Each row is a point on a tangle of strands that fork and nearly touch. The rows are in no order.
In the rows, zero is written as 128.
Points whose rows are less than 182 apart are linked; no others are. Some points are linked to none.
q340: [104 133 137 184 138  51 131 125 105 153 131 129 151 108 172 137  96 137
 109 138 128 144 131 187 170  79 117 119 168  69 124 103  75 116  99 146
 135 115 111 133 133 177  92 103 124 104 115 141 128 117  87 124 113 118
 122 105 135  99 127 121 112 164 164 108 117]
q980: [156 181 133 176 134  73  84 135 103 152 134 183 109  89 144 145 147 148
 113  99 132 129 165 199 146  52  93 122 145 126 107 130  93  74  41  93
 124  96  78 128 126 108 124  81 131 145  90 147 160 126  83 117 110  74
  84 117  91 143 121 170  96 156 107 149 149]
q503: [106 153 158 180  97 133  90 125  80 121 116 160 132 131 194 102 175  51
 133 163 194 164 170 111 143  90 168 108 124 143 118 151  74  64 142  73
 149 146 107 104 123 135 117  94 134 110 118  91 147 124 162 120 114 137
 147 127  99 177 145 197 151 135 103 146 142]
q344: [149 183  87  84 113 131 113 128 130 105  84 145 143 107 121 100 107 190
  81 115 116  64  94 116  56 165 160 176 100 184 200 121 121 153  85 126
  90 141 129  87 116  97 164 109  88 130 108 184 115 137 108 156 159 126
 143 109  81 162 102 137 161  93 143 195 153]
q902: [172  84 131 146 166 134 128 120 183 121 148 150  73 131  76 156 119  55
 150  82  76 160 199 114 107 129  73 139 141  98  83 122 130  86 103 125
 158 114  90 189 142 102 132 153  95 165 167  99 165 175 136 108 143 115
 143 134 142 115 121 175 132 136 118 108 137]
q699: [ 89 159 131  89 119 180 124 166 101 134 143 134 143 118 130 126 118 170
 160 138 158  84 102 135 140  95 167 111  98 155 131 129 155 203 120 106
 107 119 147 105 114 156 128 147 131 154  91 119  98 107 123 158 121 130
  77 146  99 111 155  72 113  95 108 116 113]
q127: [103 134 127 150 119 138 207 127 107 121 113 112 148 138 169 120 144  87
 129 165 165 136  88 113 132 108 121  70 126 101 130 130 146 113 189 114
 173 198 164 142 124  99 144 139 152 104 160  62 114  82 165 123 113 141
 138 120 163 108 138 130 105 139 125 136 149]
q621: [129 142 121 119 146 110 190 155 132 141 159 128 121 128 126 168 135 168
 115 124 115  85  49 183 123 125  91 104 139  96 121 144 180 180 156 133
 141 139 183 167 106  97 137 151 174 114 144 103 120 110 119 123 125 123
  86 140 197  43 118  30  83 119 122 140 139]
q798: [147 143 136  66  82 190  66 100 123 135 127 122  96 148  89 125 192 151
 113 118 147  99 105 114 105 202 151 178  81 216 141 169 144 126 163 100
  99  99 138 127  97  86 165 134 132 156 117 136 144 149 147 135 116 110
 100 147 110 123 129 106 144 117 109 148 105]
q571: [ 91 103 174 152 135 148 162 111 145 146 127  97 141 126 155 145  94  72
 171 188 169 208 140  77 191  93 108  78 131  57 108  95 109 109 184 132
 154 165 115 148 143 162 107 167 144 130 107  94 107 115 147 135 124 164
 154 101 130 134 146 145 107 159 161  97 126]
q99: [128 114 151 111 178 134 162 137 185 146 126 178  97 113  76 151 108  85
 155 143  95 164 139 118 120 108  58 109 133  64 124  77 107  93 108 114
 148 133  80 176 127 105 156 189  84 168 147  98 108 157  98 138 143 145
 142 111 109  95  99 148 124 130 148 140 135]
q587: [115 106 140 129 122 146 104 139 109 139 164 118 113 127 121 141 119 144
 156 101 121 124 175 131 162  85 141 136 118 146  84 131 148 168  97 133
 106  85 116 123 150 177  96 128 139 158  95 135 127 134 126 126 107 113
  92 144 127 128 148 107 112 123 101  84  95]
q544: [145 173 106  97 111 150 117 133 117 123 110 160 125 112 114 118 142 168
 108 106 132  81 110 130  83 140 152 144  98 173 161 134 143 136  98  94
  96 147 137 109 108  75 170 124 114 142 122 135 126 116 115 144 140 115
  98 128  93 148 117 140 136 107 110 184 151]
q255: [122 177 102  92 110 155 166 153 108 107  95 149 147 105 132 110 134 172
 120 123 146  83  80 125  87 112 145 115 105 157 164 124 166 143 111  94
 119 170 154 100 110  72 172 137 140 122 121 109 106  86 124 148 138 124
  88 133  97 140 131 125 102 115 102 172 158]
q435: [168  94 135 154 148 120  73  83 145 152 151 119  82 161 124 135 162  66
 117 104 104 124 164 151 128 193 146 141 152 140 103 173 101  78 172 107
 163  95 133 172 110 117 109 127 139 120 183 126 198 180 173 103 137 127
 160 127 190  98 131 119 171 110 131 114 123]
q301: [ 75 128 167 173 127 115 159 121 112 150 143  83 159 125 186 139  97  95
 155 183 178 166 111 123 193  91 149  96 156  71 119 113  97 148 183 150
 141 163 144 139 119 194  89 139 148 119 107  93 106 109 136 130 122 150
 126 107 149 110 151  93 116 151 168  92 113]
q263: [ 88 167  84 100 137 136 197 153 106 123 109 150 167  98 151 112 126 162
 117 138 144  53  35 140 100 107 135 113 125 124 167 120 146 178 136 117
 125 170 169 128  98  92 168 153 123 102 149  97  94  86 121 155 140 138
 106 116 134  94 120  60 117 110 129 169 163]
q473: [142 174 104  87 129 145 156 151 138  92 115 120 158 104 101 122  86 221
 124  94 127 107 120 107 119  80 115 127 105 146 154  92 172 164  61 136
 105 129 123  83 148  99 142 134 131 148  56 157  86 101  91 157 137  98
  84 138  68 171 132 140  88 127 112 145 147]
q306: [109  88  99 118 141 113 142 125 152 114 140  84 162 152 111 123  82 142
 126 133  82  95  94 109 123 182 141 153 155 103 135 133 133 200 159 206
 111 127 164 117 139 199 100 134 115 103 152 157 101 143 127 131 161 157
 181 122 166 120 119  77 161 109 178 100 103]
q348: [122 108 124 155  64 131  70 103  99 108 133  56 171 167 167  91 158 108
  82 130 145 117 149  97 128 200 199 181 130 200 132 155 115  90 187 153
 107 150 180  96 133 163 104  60 134  86 136 179 130 135 170 119 133 165
 167 152 147 183 164 153 199 154 140 107 121]
q182: [178 116 114  43 126 147  75 121 205 130  83 113  87 140  26 137 112 143
 154 155  64 156  95  81  87 235  76 182 122 135 166 127 125 139 158 179
 100  86  83 116 127 101 153 165  88 149 106 183 135 174  73 124 144 128
 197 113  80 149  74 128 143 103 159 158 125]
q184: [133 108 121  69 118 198 126 112 152  99 127  75 124 164  79 119 146 150
 103 117 109  82  81  85  88 224 144 164 107 177 138 168 175 164 183 146
 112 129 174 134 127 109 155 157 135 119 159 145 128 134 171 125 153 145
 150 141 153 131 128  94 145 113 121 133 118]
q44: [110 106 150 140  74 174 145 156  87  64 143 105 125 170 157 111 172 106
 153 139 186 145 156  67 133  97 143  72  92 177  82 153 194 140 154 110
 176 145 156 103 159 102 113 130 189 129 127  93 117  71 197 111  90 111
  96 199 144 159 170 175  97 109  63  93 124]
q130: [128 150 156  80 122 152 119  99 162 160 106 123 115 105  93 132 115 146
 153 156 144 176 124 106 162 143 116 129 105 118 148  96 111 105 136 115
 125 112 101 127 128 114 145 159 126 161  91 153 129 131  92 149 121 139
 133  98  80 139 118 133 105 137 141 140 118]
q137: [119 157 118  82  88 188 152 141 108  96  96 133 134 125 126 108 164 146
 133 131 178 121  93  94 103 122 138  88  77 174 146 123 174 111 143  81
 140 178 151 111 115  35 176 155 170 136 129  91 115  83 143 145 114 127
  95 164  96 154 141 163  95 104  79 172 149]
q274: [129  84 131 124 171 136 202 139 170  88 155 110 123 139  90 174  74 140
 154 116  80 165 146 106 141 123  72 120 150  64  96  96 163 180 128 197
 143 145 142 155 160 152 118 172 140 133 147 110  97 133 130 119 128 149
 145 126 164 103 117 134  97 135 157  83 123]
q675: [118 159  89  81 127 151 158 136 145  79  83 124 179 113 109  98  70 187
 118 128 116 102  77  80  79 155 159 138 108 154 202  97 134 172 104 148
  97 169 142  91 131 127 159 150  89 117 109 162  87 119 119 173 168 147
 162 110  83 180 108 136 146  94 156 161 151]
q703: [ 97 130 144 128 127 160 180 139 125 119  96 131 147 120 153 106 117  99
 139 159 176 142 109  92 128  94 132  83 117 101 136 113 137 114 155 112
 148 181 133 123 123 114 142 140 131 125 138  82 112  95 153 146 131 142
 136 126 120 140 138 146 118 132 126 142 150]
q832: [100 105 150 144 135 125 104 116 126 153 155 109 130 136 127 138 105  97
 162 128 127 162 177 125 189 101 143 120 139 104  96 119 107 142 138 143
 122  98  99 134 152 199  79 147 119 149 108 129 130 139 129 122 118 149
 126 112 132 122 149 120 133 128 141  77  89]
q700: [103 152 116 180 146  21 145 139  82 140 124 129 191 109 186 116 100 162
  94 136 134 111 108 195 142  78 141 122 174  85 139 108  80 142  88 152
 119 127 144 104 118 180  94  71 111  84 120 152 116 109  80 122 125 126
 121 111 143 104 128  91 125 153 161 135 135]
q775: [112 126  87 168 132 117 162 159  73  71 124 175 138 126 181 100 164  99
  98 112 125  70 130 133  70 100 166 109 140 157 135 147 147 124 104 109
 131 172 154 116 128 116 160  82 131  90 184  76 134  96 181 102 134 121
 130 144 148 146 138 172 154 120  80 165 163]
q659: [166 163 143 113 147  82 108 110 163 180  99 179 109 101 105 128 136 122
 118 163 130 143 112 163 120 138  92 130 124  95 165 104  61  67 110  94
 135 112  71 146  99  90 168 131  91 146 133 150 145 144  69 148 123 118
 160  83  95 111  97 137 125 126 152 177 144]
q702: [113  96 120 132 119 183  95 138 112 113 157 144 113 148 145 107 144  76
 153 105 120 128 195  90 138 129 181 128 112 178 104 156 139 139 126 105
 130 113 128 118 139 169 111 131 116 149 143 111 131 150 188 120 132 145
 129 145 134 159 147 152 176 104  93  83 106]
q35: [120 102 134 120 102 191 145 173 100  69 139 145  97 155 132 115 169  89
 161 121 161 150 174  69 116  87 124  66  85 168 102 142 187 133 118  95
 166 142 128 118 151  85 139 149 170 149 135  75 118  99 187 119  98 114
  96 175 102 167 150 194 105 105  61 116 134]
q368: [141 131 131 137 158 115  75 129 125 180 172 150  87 131 103 151 135 139
 161  94  99 117 180 183 154  97 111 145 127 136  94 133 110 157  82 122
 116  53  78 138 123 163  87 127 117 172 105 152 145 153 106 117  99  91
  80 120 105  96 125  90 110 117 113  87  87]
q133: [140 134 193 123 121 138  84  89 156 208 124 121  84 128  99 142 166  92
 149 178 156 157 101 148 179 188 124 131 123 111 119 149  86  87 197  86
 146  90 112 173  83 116 130 153 141 145 137 133 160 155 123 138 108 135
 136 108 147  91 125  86 139 129 144 122 110]
q776: [ 99  96 161 173 161  90 137 124 122 142 174 112 141 128 130 163  72 116
 158 125 106 177 171 151 190  91 107 121 155  64 100  95 103 164 126 175
 137 107 107 155 148 214  54 168 132 134 119 132 116 143 112 113 117 145
 130 111 159  96 142 119 117 138 164  65  86]
q782: [ 70 132 160 185 131  84 144 145  93 147 142  99 170 108 181 141  91 133
 138 158 170 153 124 152 199  47 153 103 156  80 124 100  86 138 139 138
 133 134 127 115 129 204  72 115 143 117  87 118 106 109  99 124 108 135
 104 120 129 110 156  98 106 163 153  92 118]
q335: [126  86 114 134 100 159  80 135 107 101 157  95 131 151 137 107 121 109
 124  87 104 127 208  72 151 149 192 168 127 193 108 148 146 153 120 152
 112 109 141 106 168 201  96 102 104 147 130 155 120 144 174 127 145 147
 133 157 121 184 152 146 190 127 108  68  94]
q67: [114 140  93  95 134 158 173 136 143  83  73 136 175 115 133  85  86 127
 114 135 131 115 100  65  82 144 153 123 113 144 183  94 119 133 121 130
 125 189 141 103 134  99 178 152  93 121 153 117  88 122 143 156 168 169
 168  92  87 177 112 180 154 109 153 154 157]
q784: [144 171 112 143 108  89 173 159  94 112 126 113 153  92 169 132 124 207
  93 104 148 128 109 176 131  57  98  99 126 128 125 119 170 103  92 125
 123 140 143  94 140  75 130  83 183 107  71 137 130  79  85 124 100  89
  64 161 115 141 136 130  57 172  98 153 165]
q30: [144 169 131 108 130  88  72 103 138 179 107 166 110 117 124 121 150 142
 114 145 144 111 109 184 127 141 131 147 122 136 153 144  78 105 112  93
 118  93  96 125  94 112 140 103  98 134 125 155 139 149  87 140 128 121
 131 101 109 111 111 106 136 121 144 172 126]
q914: [ 93 144 158  89 117 168 121 128 127 163 138 107 130 123 122 132 141 156
 156 157 165 112  94 130 166 127 157 120 112 142 133 130 146 164 164 106
 115 109 143 115 111 158 118 154 145 142  98 122 117 114 119 152 114 140
 104 137 123 103 140  61 116 115 124 112 104]
q748: [128 120  69 152 115 113 166 125  96  79 107 121 161 139 163  85 146 130
  81 112 117  75 106 128  58 155 160 144 141 166 152 148 150 120 129 145
 120 176 176 103 133 110 159  85 120  77 184 119 128 110 167 110 142 135
 147 135 163 149 131 151 159 135 120 144 153]
q246: [120 122  75  99 180  97 126 151 150 113 109 174 146 129 100 108 101 136
 124 121  73  89 120 137  65 149 133 157 140 105 175 116  80 168  64 154
  98 117 105 107 133 157 139 139  57 129 137 156 105 162  97 137 185 131
 183  84 101 110  79 110 171  91 170 154 124]
q488: [128 137 118 150 162  51 201 153 116 126 160 128 144 108 145 157  94 198
 109 126 107 123  84 200 136  75  68 122 152  57 116 105 149 167  92 169
 135 131 155 157 121 135 122 128 145 105 107 117 105 106  76 121 112 118
  84 132 165  56 109  61  80 154 163 117 138]
q536: [130 139 152 173 119 101 138 131  99 158 113 167 104 129 170 129 178  83
 101 151 154 111 102 176 111 111 125  87 126 122 126 166 112  74 162  65
 161 143 131 157 102  76 141 109 144 103 164  71 162 116 147 118 118 111
 112 143 174  97 127 119 127 117 107 158 147]
q13: [136 154 140 172 119 120 119 130 109 135  97 186 109 114 174 114 179  73
 123 147 168 136 139 153 108 101 139 103 123 132 132 147  87  64 118  65
 145 140 108 132 105  95 142  94 125 117 146  78 160 130 146 121 117 115
 131 130 122 141 129 184 152 125 101 165 157]
q585: [153 131 108 116 147  82 212 158 142 129 156 113 131 124 113 173 122 206
 114 122 106 116  59 178 117 109  60 111 148  77 115 112 185 159 131 162
 126 147 182 160 116  71 141 137 176 105 126 122 110  97  87 120 116 114
  82 149 169  55 107  47  63 149 130 130 147]
q976: [ 96 135 167 185  97 133 101 147  84 119 132 140 140 120 188 108 124  55
 155 148 184 193 201  98 174  47 141  86 124 118 102 129  91  87 123  97
 154 137  88  99 154 169  94 114 140 132  90  91 132 116 153 120 117 145
 134 133  83 187 152 207 140 156 100 113 143]
q927: [126 110 140 133  62 161  76  93 100 112 123  80 148 163 162 102 175  94
 103 129 167 133 155  91 138 177 182 151 110 197 116 165 134  92 171 129
 125 132 155 107 126 132 120  91 140 107 135 148 137 140 174 121 112 146
 135 149 138 179 152 164 172 136 115 114 124]
q96: [142 139 175 109 131  88 105  83 160 211 108 115 104 132  95 155 129 123
 128 200 140 168  69 155 175 183  94 132 148  65 140 114  80  88 183 130
 130  91 103 182  82 130 120 155 137 114 124 161 143 144  84 124 115 134
 163 101 141  83 115  67 121 143 174 130 109]
q973: [ 99 144 110 131 140 121 176 160  98 139 132 149 139 114 160 129 146 143
 117 134 145  70  68 177 113 102 132  98 138 118 138 148 162 165 149 101
 128 142 165 133 104 115 143 133 159  98 155  87 117 101 139 136 123 125
  99 140 170  74 130  63 108 107 119 149 140]
q186: [164  85 122 174 168 108 159 135 130 108 154 164  89 134 125 142 136  68
 129  77  74 127 178 140  87 104 100 122 153  97  91 131 140  88  95 118
 150 140 108 163 140  97 137 133 125 139 183  73 172 148 156  97 147  95
 119 143 165 100 137 165 125 127  97 130 143]
q105: [149 134 144 138 166  85 140 124 161 181 112 180  93 115  98 151 132  93
 123 152 117 154 111 158 119 125  76 122 151  66 136 105  83  77 108 100
 146 119  87 180  99  98 149 153  91 141 155 126 137 155  91 139 134 120
 149 115 134  77 102 124 133 130 151 156 132]
q657: [145 117 121 104 122 115  69 109 172 155 118 107 117 127  62 149  97 157
 162 131  76 151 160 121 158 163  89 183 125 115 125 107 109 165 114 188
 105  66  77 129 147 170  90 139 100 141  86 215 131 161  66 113 122 121
 169 108  95 141 104 124 123 119 161 102  88]
q938: [103  72 110 127 123 144 114 114 149 121 136  61 166 161 131 100  98 102
 120 129 102 133 134  77 147 186 173 163 147 137 128 132 126 162 166 186
 114 134 160 112 151 204  96 117  96 103 138 159 110 142 151 140 163 181
 180 107 147 159 131 111 193 119 175  81  98]
q556: [117  82 115  98 159 136 171 132 179  97 137  99 141 146  85 151  80 149
 147 124  76 136 114  98 131 173 100 143 149  85 124 114 169 195 149 206
 124 137 157 135 153 154 118 158 131 120 147 135 103 146 132 133 152 158
 176 123 166 117 107 104 130 121 167  97 113]
q305: [ 97 169 144 149 107 114  61 114  86 172 118 148 152 123 165 106 170  93
 113 166 191 112 111 163 145 129 214 127 136 154 149 148  46 109 150  67
 106 122 117 110  82 161  90  81 114 109 127 121 126 141 128 131 122 153
 128 110 107 135 136 104 169 109 154 144 134]
q543: [163 126 136  92 106 150 101  87 160 142  92 133 103 119  99 131 142 134
 133 123 134 165 147 106 134 165  97 156 103 146 137 126 122  78 139 125
 125 117 101 132 136  71 165 131 118 157 117 148 158 150 108 127 118 123
 145 120  95 167 120 166 119 139 117 150 124]
q9: [121 143 135 164 125  69 184 154  98 125 138 105 154 103 174 153 114 194
 101 120 129 145 106 182 137  54  77  92 148  90 109 118 157 121 102 156
 140 133 151 131 139 112 126  99 180 113  96 120 114  86  83 114  95  99
  70 143 146  90 138 108  55 170 122 123 151]
q95: [157  98 108 131  89 115  71  87 117 114 144  52 150 168 131 100 151 140
  70 117 110 106 108 138 101 233 167 209 141 193 131 173 116 111 189 186
  93 114 167 110 128 147 115  78 138  79 146 200 158 136 144 115 146 133
 172 140 172 150 140 117 182 150 160 112 120]
q269: [159 134 116 208 156  69  93 137  90 123 140 185  84 116 173 134 159 101
 107  88 111 124 187 194 115  70 125 128 162 134  99 150  98  73  55 107
 129 104  87 134 130 114 117  65 123 120 139 124 176 138 124  93 113  83
 108 139 115 134 130 182 134 157  86 137 150]
q542: [152 142 113  91 131 106  92 119 170 141 110 129 124 108  64 144  97 182
 143 107  92 143 142 125 128 141  84 169 112 123 142 102 113 157  87 167
 103  87  78 109 154 135 117 124  95 159  80 195 127 148  70 131 130 100
 137 100  77 148  95 131 117 130 157 137 110]
q967: [125 134 153 188 119 101 167 110 113 161 112 128 133 136 186 131 153  65
 107 185 170 133  72 150 132 130 122  79 149  91 133 146  97  75 206  96
 172 181 159 157  96 100 127 112 146  83 173  69 132 112 161 119 114 133
 147 123 185  91 125 103 121 143 146 136 146]
q20: [ 94 147 183  76 136 170 122 114 159 185 112 114 127 110 109 140 123 144
 175 191 174 161  95 107 190 126 131 105 105 101 139 102 115 133 175 103
 121 120 122 133 115 155 128 175 134 161  88 128 119 119 100 146 111 148
 118 108 101 104 138  81 110 121 144 129 109]
q873: [160 181 126 135 126  91 128 124 127 135 111 162 123  88 132 136 129 151
 104 111 132 131 140 168 111  90  96 121 128 116 145 110 110  75  60  97
 130 121  91 116 133  71 153  89 125 147  92 141 150 115  74 132 123  92
  99 111  99 147 111 168  98 154 115 181 158]
q265: [166 143 101 119  89 105 111 101 145 100  78  99 162 113 116 104 101 166
  99 112 120 150 149 100  94 171 129 179 119 158 155 103 120  95 110 174
 100 139 117  88 160 107 144  88 107 107 109 192 135 133  97 134 150 124
 166 113  96 197 109 193 141 136 147 156 141]
q575: [126  93 136 138 106 166 154 135  98  90 162  97 117 165 150 136 156 116
 130 105 136 111 141 103 133 127 139  89 122 156  88 169 198 143 170 124
 156 140 177 129 148 117 124 132 181 115 156  88 138  95 204 110 111 114
 111 176 182 122 173 134 112 125  80 100 122]
q816: [160 114 155  81 155  93  71  98 183 204 128 124  81 140  51 165 134 125
 150 176 101 141  79 165 179 204  80 157 147  82 139 138  87 135 173 135
 124  55  96 177  84 140 110 177 130 130 123 183 147 167  81 115 119 135
 172 119 149  63 101  54 127 123 174 124  98]
q683: [ 90 132 144 121 127 174 124 176 101 116 167 119 145 125 137 130  94 158
 162 117 145 120 154 119 157  52 161 104 111 163 108 111 171 194  85 124
 121 102 129  94 146 185 106 134 146 158  78 124  98 107 122 154 110 119
  77 171  90 132 158 109 106 119  92  81 108]
q850: [166 104 135 123 161 108  99 112 166 173 160 144  80 137  79 166 130 134
 148 110  86 125 145 161 137 151  83 160 143  99 101 131 116 145 115 138
 128  74  94 167 115 130 113 147 119 151 140 152 160 172 101 112 121 106
 119 116 140  88 113  89 118 119 133 111  99]
q959: [146 101  96 177 167 105 162 164  93  78 150 178 100 134 155 112 160  81
 115  78  97  82 155 144  66  96 141 109 144 135 106 151 152 123  85 105
 140 152 144 140 135 113 151 102 133 119 192  68 153 120 176  93 141  93
 118 150 163 121 139 172 140 118  70 142 154]
q463: [150 159 106  94 145 126 135 156 136 116 128 152 135 106  88 141  86 198
 140  93 106 114 147 135 104  98 101 149 105 126 145  94 140 168  46 134
 102 106 105  95 150 125 144 139 104 163  71 157 110 119  83 147 147 101
  86 120  80 138 112 121 100 122 126 136 121]
q871: [166 118 148  87 179 110  95 120 188 187 146 144  74 154  34 184 124 147
 170 158  81 131 106 164 154 178  59 158 135  81 126 123 119 180 140 144
 122  68  86 168 102 153 101 183 117 163 126 164 127 177  88 107 113 127
 152 123 136  61 103  60 113 116 156 118  92]
q726: [131 144 161  97 111 142  57  82 139 191 116 142  93 125 112 125 172 110
 135 155 152 130 115 145 152 173 147 150 116 154 132 156  82  94 168  74
 129  95 101 142  79 125 136 133 106 151 134 140 159 154 121 143 109 131
 136 112 112 110 123 103 145 115 141 147 110]
q904: [ 96 131 111 118 146 143 171 123 138 116  96 144 161 109 136 110 111 113
 125 149 135 119 100 102 101 127 143 115 131 113 160 112 116 124 129 125
 127 170 143 121 124 125 160 141  99 121 154 101 102 114 140 149 155 155
 157  98 123 138 107 145 138 124 154 153 144]
q264: [118  98 138 113 177 177 200 158 169 104 120 165 103 116  93 133  91  80
 156 121 106 167 142  80 116  97  83  81 130  83 118  89 134 120 114 122
 153 160 114 160 143  98 157 196  96 167 163  65 100 124 140 149 150 160
 139 119 116 122 117 173 121 129 125 130 138]
q141: [159 103 148 115 128 154 136 115 160 124 118 137  89 132  97 138 145  96
 149 107 112 177 183  97 123 132  81 121 112 114 103 117 142  79 119 119
 148 137 109 158 151  72 153 141 119 161 154 116 156 140 132 119 126 119
 128 133 123 150 124 196 111 147 101 136 126]
q742: [135 142 134 101  58 174  48 102 104 112 144 101 131 152 121 104 190 132
  88 113 150 103 144 108 117 200 189 183  94 236 140 182 135 113 146 119
 102 116 152 107 116 117 137  94 133 132 115 162 138 156 167 127 120 124
 111 166 120 163 142 142 171 118 113 127 115]
q774: [156 188 109 149  96  90 137 131 109 112 113 129 165  91 162 116 126 193
  86 109 150 127 124 162 122  81 119 125 117 142 145 109 145  85  83 118
 119 140 140  83 153  91 147  66 158 106  86 164 136  93  91 137 118  95
  88 133 104 164 128 159 100 162 103 173 162]
q260: [149  87  84 153 127  93  83 105 122 103 156  83 138 164 125 112 133 135
  78  88  76  90 134 144  75 215 158 197 160 165 120 160 127 132 140 194
  96 110 155 112 145 166  99  71 128  76 167 191 159 154 144 112 161 119
 174 130 185 135 122 101 179 128 149 108 125]
q913: [127  65  91 141 151 139  75 111 148 126 158  96 135 161 146 110 106  72
 125  90  74 137 198  76 139 176 183 161 154 144 101 135 121 150 128 161
 117 107 130 130 165 210  78 127  91 120 150 158 132 167 173 122 163 175
 177 109 154 162 132 140 209 115 139  71 103]
q599: [141 132 104 209 143  82  75 123  84 132 137 184  89 130 181 120 185  93
 108  92 111 103 167 193 112 117 179 135 161 156 111 168  90  86  87  97
 120 104 104 141 106 137 108  58 124 101 161 116 174 162 151  95 122 106
 122 134 147 128 134 152 172 131  97 134 136]
q746: [ 95 101 139 159 152 113 183 136 143  99 152  96 160 109 125 158  57 157
 152 136 114 180 135 122 167  88  75 110 151  41 110  68 136 164 125 215
 133 140 125 143 162 198  99 168 141 130 109 119  83 121 103 122 123 144
 136 121 145  98 131 133  93 166 180  80 117]
q116: [129 143 148  65  94 197 122 113 125 131 110 117 116 136 100 118 184 135
 138 129 167 105  92 104 114 168 131 124  81 174 137 161 175 119 183  83
 133 143 151 132 100  54 171 163 158 144 141 100 122 114 156 135 116 126
 100 156 127 125 144 117 113 105  98 160 128]
q667: [ 85 110 180 163 116 160 138 136 114 130 138 128 128 133 175 128 113  50
 166 160 170 199 181  78 176  54 121  75 128  98 103 124 111 107 146  96
 169 140  93 137 141 168  94 152 134 146 105  74 120 116 163 125 118 152
 130 116 115 149 153 174 121 137 119  97 123]
q123: [112 106 132 124  99 198  94 154 112  96 137 141 113 138 144 104 144  83
 153 122 156 161 204  68 152  96 154 110  97 183 104 135 159 124  99  96
 151 119 115 102 150 137 125 132 127 164 116 107 123 129 180 129 110 133
 112 157  96 185 149 201 140 114  74  97 115]
q857: [151  95 126 127 133 135 158 128 139 114 167 100 110 158 113 154 140 137
 127  94 106 111 134 131 118 145 118 127 133 134  96 161 187 145 138 135
 139 127 161 137 156 113 123 124 162 126 153 104 146 128 162 108 130 111
 105 158 174 114 140 113 100 128 101 108 116]
q352: [143  89  70 159 144 103 142 113 119  82 145 108 149 151 153 117 127 130
  91  90  74  71 129 126  68 177 158 163 167 160 121 156 153 131 123 181
 116 151 176 122 144 139 139  78 126  82 192 146 147 135 174 111 154 126
 163 125 184 132 118 129 166 131 135 126 138]
q88: [132 155  93  72 128 173 172 147 153  74  84 107 162 109  88 101  48 219
 129 101 124 122  89  72 109 121 144 128  89 158 177  69 166 190  86 154
 104 167 144  83 140 104 144 165 113 124  83 157  68  99 121 169 152 133
 115 132  63 182 119 142  95 116 123 129 146]

Follow the links from the first point to the second, and from the first to the third. Name the last point that the two ways share.
q873, q116, q967: q255
q306, q264, q748: q587
q96, q35, q775: q587
q657, q269, q301: q675
q463, q269, q967: q675
q473, q798, q973: q255

A fork is a point with three links. Follow the links from the first point to the second and name the forks in between, in order.
q683, q556: q587
q542, q260: q675, q255
q488, q571: q255, q675
q544, q20: q255
q255, q542: q675

A fork is a point with three links, a tip a point with one. Leave the first point through the second and follow the links. Name the first fork or tip that comes.
q335, q913: q587
q980, q873: q255
q904, q703: q700
q587, q368: q264
